A landscape with many valleys, sampled at points; each row gives a point and its height.
A ball rolls from a point to whichever of its 2 nearest points has the largest drop for the distance, and stops where none of them is lower. Distance is the straight distance between rows; heights are no part of it.
rom (h 28.1): [189  92 112 137  65 141 146 126 154  92 142 110  87 112 109 113  99 173
 143 127  95 112 157 133 101 105 172 134 103]
sofe (h 74.7): [131  93 136 118 106 115 161 183 128  65 134 135 134 118 103 125 125 127
 124 141 135 111 112 178 113 108 116  92 121]
bom (h 17.1): [180 103 149 135  91 185 153 117 134  91 120 108  65  99 115 101  81 137
 129 123 105 122 135 126 123  96 159 156  94]
diduz (h 43.2): [119  73 110 128 106  77 133 159 119 153 177 162 157 142 103 163 165 163
 134 145 143  97 124 160 136 140 145  90 150]
Dol (h 39.4): [118 121 136  91 117 119 135 115 108 179 113 143 115 161 179 105 130 133
 158  99 110 124 120 133 175 132 140 136 116]
Lur (h 4.3): [ 76 149 125 131 152 129  63  83 106 219 124 136 125 124 151 165 146  65
 118 119 161 142 127  79 161 170 104 165 141]
madaz (h 35.6): [146 149 105 124 103 103 159 100 143 122 157 148 133 108 140 158 125 106
 140 113  84 144 174 119 104 161  79 123 130]
vuz (h 72.5): [ 99  99 107 163 124 146 102  88  87 159 165 131 107  72  89 179 178 100
  90 146 184 160 135  80 134 163 119 124 157]
Vukaz (h 48.2): [132 157 142 100 162 124 123 113 131 144  98 132 132 198 193  81 117 132
 150  89 104 101 112 140 150 126 134 153 105]
Sanup (h 64.5): [117 124 113 113  98 106 150 135  76 115 158 181 115 143  94 132 119  94
 103 142 170 127 154 149 169 127  55  62 169]
letub (h 26.8): [155 135  75 147  83  79 134  98 159 127 180 136 145 111 118 189 155 127
 132 140  88 135 181 102  90 179 117 109 145]
Lida (h 77.3): [125 139 109 157 126 141 114 103 138 150 143 117 117  92 141 158 145 125
 124 130 132 125 149  97 102 159 135 160 111]
mezab (h 41.4): [109 146 119 148 157 145  98 130 110 125 135 118 119 119 117 115 124 141
  89 145 193 125 129 114 150 118 127 122 156]
ler (h 48.0): [106 127 116 124 134 134 121 122  81 128 128 146  93 132 118 107 119 126
 100 132 190 133 114 124 169 109 113 102 157]
rud (h 39.8): [ 93  92 150 153 140 151 136 154 124 132 112 110 139  54 105 187 182 121
 132 148 134 137 109 126 133 145 165 146  96]
Dap (h 70.5): [111 176 151 162 208 113  82 164  97  99  58  95 142 186 101  67 115 140
 115 167 181 111  63 154 128 111 116  91 152]
zukem (h 63.0): [124  80 140 142 128 178 102  93 113 157 111  99  72  74 136 126 149 117
 123 125 154 144 103  85 144 116 189 169 105]
bodol (h 62.1): [114 113 129 116 150  85 106 171 137 154 110 103 163 172 147 128 173 162
 153 128 139  88  97 175 143 131 170 137 116]
rema (h 31.1): [ 90  96 160 158 150 172 125 169 103 121  91  91 151  49  83 169 152 120
 123 160 156 148 103 115 145 121 173 129 112]
sobo (h 79.6): [122 164 122 119 144 138 127 102 155 152 124 136 123 127 172 129 127 117
 129 112 102 127 150 103 115 150 129 174 106]
dunuk (h 62.2): [156 117  95 169 134 148  88 139 159 122 154  93 117 118 114 140 147 186
 116 119 156 106 150 112  91 131 187 144 129]
nas (h 55.8): [134 140 144 110 161 100 128 162 143 124  79  98 141 187 170 106 148 146
 167 110 101  92 105 174 136 117 144 151  98]
Togug (h 77.2): [172 176 111 107 129 129 136 101 163 129 152 141 141 186 174  91  90 165
 134  80  92 120 175 130  99 119 109 137 132]
Muga (h 69.9): [148  55 147 124  92 104 146 160 159 122 148 118 133 104 112 141 139 166
 160 132 100  94 123 164 110 125 195 133  99]
Retad (h 47.2): [161 114  90  92  62  72 164 110 142 107 164 162 142 152 138 116 114 150
 161 101  81 150 173 147 124 128 104  79 144]
duku (h 19.6): [ 78 134 128 119 141 109  92 110 101 214 121 139 138 153 160 139 161  92
 138 120 148 130 129 114 183 165 130 149 141]
Tos (h 31.0): [138 160 121 144 168 185  99 114 119 112 124 111 100 112 135 115  97 123
  89 134 165 120 127  91 124 105 132 149 129]
Sozaz (h 66.6): [130  69 139 126 124 100 122 167 148 141 134 110 157 147 128 131 164 189
 153 133 129  84 108 173 123 113 209 137 113]
gise (h 80.0): [146 176  96 121 136 130  99  89 161 160 154 130 135 170 193 113 113 153
 128 104 116 120 170  99 107 146 127 170 135]
Lam (h 69.0): [ 67 114 140 138 174 162  91 105  90 180  82 127 113 101 139 133 135  78
 119 129 181 155  78  86 178 137 152 158 134]
Buzi (h 74.2): [177 146  85 122  92 110 124 126 165 105 163 124 132 201 159  97 102 188
 133 112 101 118 170 156  79 114 124 125 148]
sovat (h 68.9): [171 123 116 126 122 143 115 118 131 118 140 102  93 185 153  77 104 177
 126 114 136  99 134 146 120  92 156 147 128]
tem (h 48.8): [142 144 162  94  92  92 197  82 153 146 136 170 120  94 143 136 118  81
 174  72  41 196 158 114 125 155  84 132 119]
Sapus (h 45.7): [107 128 108 115  99  97 112  70 157 207 117 135 151 152 193 125 161 155
 176 111  84 154 135 107 148 155 178 164 105]
Dezet (h 34.2): [112 119 119 112  80 121 169  78  78 160 166 173 102 128 123 137 122  84
 123 117 120 164 151 112 159 147  57  93 147]
fesuz (h 62.0): [168 152 155 107 123 149 178 153 174  48 126 138 141 109 123 125  88  93
 153 110  67 135 146 150  70 107  88 129 113]
suna (h 71.9): [176 120 106 133  97 116 120 152 156  83 153 105 114 195 143  99 101 188
 122 122 124 104 140 168  79  95 135 123 141]
Bazok (h 65.9): [ 81  91 141 151 153 168  97 113 105 165  92 106 108  72 133 142 160 106
 121 126 165 153  91  83 152 141 178 169 116]
tipu (h 31.8): [173 187 166 107 158 221 146 106 156  80 115 132 101 115 138 106  72 110
 110 109  94 129 124 103  95 105 125 169  92]
kur (h 53.6): [145 127 158  85  75  77 185  99 164 145 122 151 141 127 167 123 113 118
 190  74  32 180 159 125 130 138 112 129 112]
nok (h 56.8): [ 93 104 142 128 171  98 105 167  91 148 122 148 143 153  85 119 160 148
 120 146 202 105  86 169 175 123 142  86 163]
Vaze (h 52.9): [109 116 124 151 142 115 117 192 137  89 128 102 182 108  96 165 153 143
 122 150 151  97 116 159 100 124 132 132 130]
femo (h 70.0): [ 93 101 112 151 113 126 131 106  63 152 164 161 114 107  73 172 160 100
  91 157 190 142 134 111 169 152  95  83 168]
zul (h 52.8): [162 111 158  94  70  88 178 123 165 123 116 132 120 123 151 105 111 144
 180  97  40 150 141 147 133 112 164 140  99]
Zim (h 51.8): [183 117 117  94  63  96 191 104 158  98 157 161 124 127 135 104  92 127
 162  84  52 158 173 130 110 112 108  88 143]
dobes (h 49.8): [133 150 120 150 170 176 121 151  95  74 114 101 129  88  77 135 101 122
  83 179 172 144 125  99 124  91 105  96 139]
Nida (h 66.0): [158 123 100 133 106 146 103 103 156 137 146 103  95 146 155 104 127 178
 127 118 129 113 156 109 117 116 184 162 123]
Zib (h 44.3): [107 187 134 120 194 134  86 117 153 180  91 123 161 154 193 128 136 102
 144  96 112  98 113 108 148 165 140 205  96]
koged (h 50.5): [133 129 121 159 178 149  90 139 109 100 127 105 111 145 113  73 107 166
  84 141 226 116 102 129 136  91 147 118 150]
Pog (h 25.6): [101 123 112 119  98 111 120  75  84 204 167 161 118 138 130 162 152  79
 112 134 134 166 149 104 153 185  75 121 155]
Niki (h 51.2): [125 120 128 128 102  97 131  99 170 186 129 107 127 105 164 145 169 151
 168 121  70 167 134 102 128 163 171 180  98]
Dipe (h 35.3): [137  92  87 139  77  69 134 132 141 126 198 158 160 119  95 184 160 158
 131 142 111 107 144 121  90 153 139  92 145]
Mota (h 80.6): [124 140 128 144 143  94 124 187 119  57 109 122 149 168  87 106 106 131
 102 159 155 107 102 188  78  97  77  71 160]
zaliv (h 75.0): [128 119  90 174 131 148  91  97 136 156 161 119 127  71 107 177 185 128
 102 135 155 131 154  77 106 162 148 138 129]
beri (h 46.5): [143 108 135  97  96 122 159 117 125 130 120 143 105 149 160 105 110 152
 163 107  99 127 135 152 151 116 151 133 108]
sefuv (h 42.2): [110 122 134 156 141 181 139 157  94  87  98 104 126  52  77 162 126 106
  93 169 146 148 121  98 130 117 128  97 125]
Vub (h 40.0): [111 123 105 103  80  91 121  53 135 219 151 155 152 157 184 118 152 135
 158 111  92 167 147 102 159 166 142 148 130]
giz (h 67.4): [102 121 111 131 112  84 118 118  77 155 173 170 134 148  94 166 149  94
  97 147 182 120 153 139 176 151  78  77 185]
vegub (h 72.9): [ 70 141 148 132 186 172  96 125  67 175  78 132 121 110 107 128 110  69
 107 147 193 163  83  75 200 127 107 107 151]
Belu (h 16.5): [ 92 140 124 137 129 136  95  66  90 196 148 141 109 115 143 158 147  56
  98 138 149 157 137  77 151 170  72 142 147]
mak (h 60.3): [114 160 123 139 133 131 144 135  91  93 129 151 141 125  84 133 107  74
  90 156 152 129 137 121 148 121  50  81 156]
vem (h 59.3): [125  77 148 123 105 140 124  92 125 177 124 113  87 112 163 116 146 145
 159 111 123 139 103 115 156 134 195 167  97]
miz (h 53.9): [150 171 174 120 182 183 119 127 120  77  73 111 103 186 146  56  80 127
 109 116 123 117  63 140 124  75 133 135 106]
Nabul (h 77.4): [116 166 131 150 172 121 116 191 126  57  90  98 178 148  81 131  99 121
 102 171 145 126 106 149  77 102  73  87 144]
mupeg (h 18.4): [165 166 128 128 142 209 120  94 148 112 129 122  82 112 146 100  78 122
  90 114 123 114 133  78 108 105 137 168 112]
vozu (h 77.9): [136 119 150 127 133 125 148 185 113  54  98 117 127 145 101  91 114 134
 123 154 149 115  95 195 111  84 101  94 138]
doke (h 40.3): [113 109 123 105  89 133 147 100  84 161 147 167  87 135 141 117 126 107
 119 119 144 146 130 113 170 127  99 100 143]
Kar (h 33.9): [ 94 168 124 133 175 101 103 157 153 171  91 110 180 148 161 145 160 113
 142 125 117  90 132 143 136 162 120 178 109]
vezul (h 57.1): [181 124 154  88  97 141 193 120 161  75 130 162 104 104 131  99  72 107
 160  90  52 147 161 149 104 106  97 115 105]
Bife (h 53.8): [123 154 125 164 166 110 103 191 150 100 112  86 167 142 127 141 138 155
 114 139 138  98 119 168  80 119 123 144 124]
Mifeg (h 64.6): [ 94 143 139 138 190  91 107 185  97 113  92 114 155 166  87  97 144 147
 110 156 195 109  84 173 147 125 117  94 159]
Fezet (h 49.6): [103  91 112 123 134  91 125 156 109 152 165 164 148 138  86 145 169 155
 120 142 196 107 104 165 149 129 148  76 163]
Lapal (h 43.0): [141 162 154 111 107 134 184  91 140 117 141 163 122  81 124 165 119  63
 144  98  57 172 153 104 106 154  55 129 119]
bigap (h 30.8): [ 90 121 128 105 109  94 128 108 110 198 126 152 126 152 162 131 153 116
 163 108 113 150 136 125 171 164 117 138 130]
Lurig (h 55.9): [108 178 117 147 170 154 123 148  98  91 115 118 153 107  77 158  97  93
  84 181 160 134 139 103 133 121  71  89 146]
gugu (h 56.0): [118  70 154 124  81 113 144 105 141 185 137 117 100  97 141 141 169 155
 169 121  90 165  94 119 145 142 188 159  92]
kan (h 36.3): [168  77 105 114  50 101 164 107 153 131 175 138 109 122 122 119 124 185
 141 131  88 127 147 140 124 120 181 109 131]
Vobe (h 66.1): [150 178 139 125 150 149 161 163 181  57 117 124 165  91 113 159 101  82
 128 137  67 131 148 125  62 127  76 141 105]
sulom (h 3.5): [175 121 144 133 117 202 127  85 138 105 123 114  57  95 133  84  72 131
 114 119 117 111 128  93 127 107 154 167 102]
zam (h 57.7): [159 116 112 169 165 159  68 148 142 112 134  92 112 133 114 100 125 186
 104 132 198 104 129 119 108  95 190 149 144]
Begik (h 45.4): [102 172 137 136 181  99 111 185 150 120  93 117 181 162 137 137 139 114
 125 137 135 101 116 162 117 137  87 144 127]
Zof (h 43.8): [161 174 189  87 166 219 148 114 135  63  91 137 104 158 143  69  68 109
 125  99 101 126 100 137 114  84 117 150 106]
fev (h 72.1): [131  69 132 113  89 101 158 178 142  87 149 124 133 103 105 142 137 145
 159 144 102  98 106 167 119 119 159 107 113]
degus (h 47.3): [ 95  95 137 156 147 115 118 186 136 116 140 117 170  71  88 188 178 128
 121 151 147 106 122 151 111 145 155 126 116]
teb (h 69.3): [126 152 133 132 147 134 145 173 167  81  97 101 175  88 123 167 125  93
 133 146  97 121 140 137  81 129 101 148 102]
vugor (h 73.4): [ 96 155 138 129 160 123 127 195 126  82  87 112 199 108  92 170 119  83
 126 169 119 125 119 137 103 127  74 105 125]
Puzal (h 63.2): [127 175 160 139 202 146 110 148 103  92  63 118 109 196 114  47  89 136
 108 147 163 116  63 156 146  87 118  97 139]
Fipar (h 41.9): [154  96  89 102  51  96 166  92 131 140 172 153 131 155 143 108 125 175
 142 113 100 143 160 140 135 120 146  89 147]

Where does a ball stop that starts at each point below?
sobo: rema
vozu: Lur
Zim: sulom
Mifeg: letub
kur: letub
gugu: Lur
bodol: Lur
Mota: sulom
giz: rema

Call two points neighbours if one is among the 2 nearest of the other. Go from one point of each pair to the other, from neighbour to neighbour, staying as low as possible. Name the highest point that can't be avoided.
rema, sulom: gise
sulom, letub: kur
sulom, Lur: ler
Kar, rema: Bife
